A landscape with many valleys, sampled at points; each row gives a point and its height.
From any point a ball takes the steepest step (drop divided by distance) to one of its 2 nearest points. It stops when none of these is lower. Distance is the straight distance between rows; heights are no part of it.
K301 height 616: [-14  -7  -1  15   1  13 -12  11   0   6  22  -7 -17   7   9 -20   8  -1
 -12   2   7   2  -1]
K719 height 714: [ -3  -9  17  20  12  10   1   4  12   3  -2   1  27  -5  -9 -14 -21   0
   6   3   4   2 -32]
K130 height 348: [ 14  13  -2 -15   2 -21  13 -11   0 -20  -4  16   6   1 -15  16  13   9
   9  -9   5  -9  17]
K562 height 588: [-16   6 -13   5  30 -10  18   6   8  -3 -28  40  15  -9   2   2 -32 -25
   8 -14   2   1 -24]
K953 height 885: [-25   6   4  11  20  20   6   9  -6  17  -2 -10  -7  -5   5 -12   8 -15
 -14  -7   2  25 -39]
K601 height 603: [-13   6  -4   4  23   8  23  -4   1 -12 -19  30   9  -1  -4  -1 -42 -16
   2  -4  22   6 -18]
K843 height 387: [ -5  10  25  11  -4  11 -17  12  -5  10   1 -12   6  -9  -3   1  26  22
 -12  -8  -9  -4 -24]
K191 height 194: [ 25 -19 -23  -5  -7 -14  10 -19   8 -17  12  -3   8  14  -2  -5  -8  -8
   4  -2  -8 -13  33]
K445 height 636: [  0  -8   9  -4  30  -6  15  20  -7  -3  -1  11   3  -9 -15  15  11  10
 -17   4   4  24 -21]
K480 height 692: [-16   4  10  25  26  12   5  10   5   9   6  12  14   7 -24 -27  -9  17
  -7   0  13  14 -30]
K493 height 260: [ -1 -30   0 -13 -29   2 -17 -24  -2  -7   7 -24  -7   4  17 -10  -8   5
   6  27  -5  -9  21]
K781 height 496: [-11  13   9  -3 -23   3 -15 -18 -25  -6   8 -22  -3   8  12 -21  33  11
  -3  -8  12  -4  39]
K10 height 843: [-12 -11  20 -13   5   2   0 -10  -6 -16   9   9  -1   9  14  14 -16  -1
 -14  17  26  10  30]
K617 height 558: [  7   6  -7   0   3   6  16  10  -7   4 -38  -1  24 -11   5  11  -7 -39
  17 -18 -16  13 -31]
K914 height 413: [ 25  11 -16   2 -11  -6   3   1  12  15   7 -17 -12  -8  -6  -7  22   4
  14 -16 -21 -17  -7]
K979 height 661: [-15   7   7  -4  23 -13  16 -18   4  -3 -11  32  -4 -10  -9   3  -1  18
  -2  -9  16  -4 -22]
K578 height 479: [  9  32  -7   7   7  -6   2  18   3  21  -5 -24 -33   6 -10   4   0  24
  12  -8  -7   2 -12]
K204 height 332: [ 11 -46   2 -15 -20   1 -10   1  -2 -12   0  -2  22  -1   5  20 -24  -1
   6  24 -10   9  17]
K483 height 532: [ -1 -24   8   3 -14  23 -37  16  -1   9  17 -17  -3 -11  -2 -28  37  24
 -15  15  -6 -11  28]
K568 height 242: [  6 -19 -10  -4 -16   5  -1 -16  21   4  -2 -22 -16  -1  10   3 -38  -4
  21  14   5  -1  -9]
K118 height 571: [-22   4  21   8 -12   3 -20  -9 -13  -8  19  17  -3   7  18 -15  11   2
 -12  -2   5 -20  19]
K839 height 547: [  9  25  -3   7 -14   3   3  11 -11   6 -29 -10   8  -9  11  13   4 -36
  11 -24 -23   5 -28]
K400 height 643: [ 20  14   7  -2 -12 -14 -16  22   9   6   0  -6 -19  10   3  19  -3   5
   7  10 -16 -17  19]
K700 height 476: [  2 -21 -10  -2   1  10 -10   2  -2  11  20 -19  -5 -13 -10 -24  43  28
 -13   2  15  -6  21]
K465 height 452: [  1  21   5 -10 -16  -8  -6 -20 -16 -10   9  -5   0   0   2  -3  35  12
  -3 -19   4 -13  25]
K418 height 871: [ -1  -3  -8   3  12  10   3  31  -1  -6  -5   1  -2   2  16  20 -11 -35
  -8   2 -10  17 -24]
K168 height 689: [-12   1 -12  -9  48 -15  28 -21  11  17 -17  41  -6 -14 -20   2  -2  10
  -4  -5   1   8 -28]
K502 height 334: [ -8   8  -6  16 -26  13  -1 -29   1  13  11 -19   1  -5  -3 -38  25  13
   9 -21  10 -16   0]
K732 height 331: [  8  -7 -21 -12  15   0  33 -17   8 -12   5  11   0   2 -19  18 -23  -1
   8   3  20  16  21]
K718 height 726: [ 18 -10   3   1 -23 -11 -28   5  -9  -9   8  -8   9   7  19   5  23 -10
 -16   8 -39 -22  26]
K444 height 203: [  0  -9  -7   1 -28   7  -4 -22   4  -1   2 -27 -10   5   8 -17 -18  -3
  15  11   0  -8   1]
K635 height 441: [ 19 -32  -8 -20   1  -6  -7  -2  14   0  14  -2  -1  -1   5  16  10   2
  -5  10  -5   1   5]
K392 height 322: [  7  -8 -33  -5   1   1  18 -17  19 -12 -12  13   6   2   6   8 -44 -30
  14  -9   5   1  10]
K996 height 448: [-22  25  20   6   4   6  -6  -5  -6  13   1   5 -16  -9   7   2  27  13
 -11 -24 -12  -4 -31]
K575 height 318: [  3 -20  -8 -15 -31   8 -26 -18  -7  -2   5 -37  -3  -1   1 -14  17  16
   2  19  -4  -7  27]
K763 height 607: [ -8  -4   8  10 -19  14 -19  20  -5   4  13 -25 -14  10  11 -12   1  -6
  -8  17  -1   9  13]
K133 height 809: [-22  11  29  -6  11  -3  -8  12 -19  10  13   7 -23  12   3   2  16  13
 -20  19  26  10  26]
K611 height 284: [ 26  -4 -25 -16   4 -21  14 -14   9 -16   0  13   5  -2   5  15   6 -18
   7  -9  -5 -14  10]
K413 height 449: [ 10   9 -15  11  -3   7  -3   5  18  29   3 -29 -28  -5  -6 -12   1  19
   7  -4 -13  -7 -16]
K115 height 877: [ -8   0  -8   1  23  12  12  13   7  11  -6 -11 -10 -10   7  10   6 -27
  -7  -1  -3  19 -28]
K266 height 362: [ 11  -9  10 -10  -7   8  -1  -1   5  12  -1 -32  -2  -2 -14   5   8  26
  12  11   8  10   0]
K768 height 562: [ -8  14  -3  12  -7   2  10  -4 -14 -22   2 -12   9  18  -4 -19  -3 -12
  10  -2  16   9  20]
K915 height 533: [-16   4   8   5 -23   5  -7  -5 -18 -18  16 -11   6  15  14 -26  20 -16
  -9  -3   6  -4  28]
K405 height 394: [ 24 -41 -10 -11   4   5   1  -3  13  -7  14  -9  11  -4 -15  17  -6   2
  -2  23   5   9  20]
K62 height 677: [  0  -6   3   7 -24  10 -20  -3  11  11  -1  -3  -5 -15  24   2   8  -7
   3  -7 -29 -17 -30]
K472 height 497: [  4  13   2 -19 -30 -11  -6 -21 -15 -19  -2 -13  13   3  19  14  15   4
   7  -9  -7 -16  14]
K920 height 333: [ 19  -1 -23   8  -3 -14  21   0  13   6 -11   2  18  -7  -7  -6  -1 -33
  18 -18 -24 -11  -5]
K513 height 505: [-23  28  21   5  24   5  -2 -11   0  27 -14  15 -14  -7  -2  -3  12  23
 -17 -13  -5  -3 -50]
K745 height 319: [  4  15  19  -7 -20   1 -15   1 -12  11  -9 -32  -9   0   2  11  12  18
  12   5   7   7   4]
K190 height 402: [ -3  24   1  -8   0 -13   4 -13  -8  -3   8   8 -14  -3 -12   5  23  19
   2  -6  13  -2  16]
K120 height 863: [ -7   8   2 -10   3   3  -3  32 -14 -19 -16  13  -5  14  18  33 -29 -27
  -8   8   0  16  -2]
K437 height 662: [-24  -2   5  22  34  -1  19  12  -4  -5   7  32   1   7 -24 -21 -14  18
 -18   8  22  16 -11]
K359 height 698: [  6 -18   6  -2 -31   5 -31   2  -3  -5  11   1   8  -9  21   7  18  -5
  -7   7 -29 -29   1]
K249 height 758: [  0   6  12  -8 -15  -6 -26   7 -18  -9   7 -11  -4  23  26   7  20  -9
 -18   9 -21 -14  41]
K91 height 386: [ -2  -7  -6  14 -33  10 -16  -6  -3   4  12 -22  15  -5  -5 -41  25  22
   7 -14  -4 -17  14]
K208 height 545: [ -6  23   7  14  27  -4   0   2  11  32 -13  20  -1  -3  -8  -8   2  11
  -7  -7 -17 -10 -45]
K207 height 528: [  8   8  -2   1 -24  -2  -4   2 -12 -12  -8 -13  10   6  14  14   8 -21
   6 -11 -14   0 -11]
K565 height 355: [ 19 -22 -30   1  -4  -4   8   0  15  -8  -9   0  16   1   8  -5 -24 -40
  13  -7 -17  -8  -9]
K669 height 828: [ -8   2  23  -9   5  -3 -11  -2  -7   6  11  -5 -22  17  12  10  -9   5
  -5  29  23  20  40]
K244 height 623: [  9  17   9   1 -23 -13 -11   6   3  -2  -2   2  -2  18  10   8 -30   4
  13   7  -3 -15  19]
K476 height 420: [  7 -12  -2  -2  10  10   3   4   1   9   9 -23   4 -14 -24 -12  34  31
  -1  -3  14   8   1]
K482 height 663: [  9   6   6   5 -18  -1 -22   6  18   7   0  -2 -16  -6  15  16  -8   6
   8   7 -25 -20 -14]
K972 height 606: [ -5  10   9   4  -7  -3 -11   0   1  -7   6  17   0   8   6   5 -16   3
   4  -1   9 -19   5]
K517 height 727: [ 17 -23   5  11   5   5   2  14  12  -1   0  -7  27  -6 -22  -8 -17  13
  11   8   3   7 -14]
K975 height 572: [ -1   0  -5   0  19   0  16  -2  21  16 -34  22  31  -8   0   5 -25 -38
   9 -11 -11  -6 -31]
K129 height 586: [  4   2 -12   7  13  -1  20   9  -7 -14   6   8   8   7 -12 -11  -1  -8
  -1  -6   6   8   6]
K764 height 664: [ 12   1  11 -19  11  -9  -1  13  -9 -11  -6  13  10  -8   2  36  13  -5
 -12   3  -1  12  -9]
K913 height 685: [ -6  -4   3 -19  17  -9  20   2 -12 -17 -10  31   8  -4  -3  37 -13  -7
  -5  -2  13  15  -2]
K339 height 280: [  5 -31   1 -12 -19   7   3   0   6   1  -9 -13   1  -1   0  19 -47  -1
  12  28   7  16   9]
K49 height 577: [ -3 -29  19   2 -16   3 -27  15  -7   3  18 -18   7   7  10 -22  14   1
 -10  25  -6   3  30]
K785 height 431: [ 19  -8  -5 -15  13  -2   7  -5  20   8   0   7 -11  -7   2  29 -11   4
   5   5   7  -9  -9]
K468 height 787: [ -8  16  26  -8   0  -8 -23  17 -29   4  12   6  -6  12  14   4  28   0
 -15  10   2   0  36]
K753 height 98: [-33  19   2  20  13   9   4 -19   4   8   6   6 -11   4   1 -33  -9   2
  -3 -12  17  -2 -27]
K14 height 650: [-19   6  -8  17  12  -4   2  10   0   1  29  19 -30   9  -5 -32   8  10
 -14   0  11  -1  14]
K531 height 372: [  5   6 -21  -3  29 -10  39 -13  12   3 -21  23  -7  -9 -23  16 -31   1
   9  -8  11  18   2]
K639 height 703: [ -3   6  -7  -9  18  -5  28  18 -24 -29 -16  22  10   4 -15  26 -13 -18
  -4   0  12  36  15]
K850 height 241: [-18  16   3  19  -1  10 -12 -16   4  13  12   4  -6  -4  -3 -36  16  15
  -6 -25   6 -17 -12]
K12 height 854: [-18   1  15  -9   1   9  -5   9 -14 -17  -4  11   2  12  20  20 -18 -17
 -13  13  19  16   9]
K143 height 506: [ -5  43   1   0   8  -1   1   5  -7  19  -8 -12 -27  -3 -12   4  24  27
   0 -14  -6   9 -25]
K150 height 405: [ 13  10 -17  -8  14 -14  15  -8  23  15 -13  15 -14  -8  -7  19 -23  -6
  14  -6  -1  -3 -16]
K743 height 275: [ 14 -20 -21   1   0  -3  16 -12  11 -20  10  14  22   7  -8   3 -31 -18
   5   5   6  -2  25]
K705 height 377: [ 21 -22 -13  -6 -28   1  -7  -6   0  -4   7 -29  16  -9 -13 -21  23   9
  16   3 -13  -9  11]
K877 height 629: [-27  14   6  11  26 -11  17  -4  -8 -14 -12  39   3   6 -15  -1 -30  20
  -9   1  15   8 -13]
K695 height 610: [  8 -12  -3   9  27  -4  25  12   4  -6  -3  15  21 -10 -19   3   3 -15
  -6  -1   4  13 -16]
K408 height 376: [ 20   9  -6   6   5 -10   6   9  11   7  -6   3   7  -9 -14  -5   5   7
  14 -15 -21 -11 -12]

For each start below, name the point where the ball stops.
K301: K745
K418: K191
K578: K920
K635: K444
K718: K191
K129: K191
K785: K191

Call two points neighbours if one is among the 2 nearest of the other. Go from one point of each pair to the other, from neighbour to neighbour, staying as low as possible. Name the highest point that can't be avoided.
K753, K444: K91
K920, K753: K635
K920, K191: K565
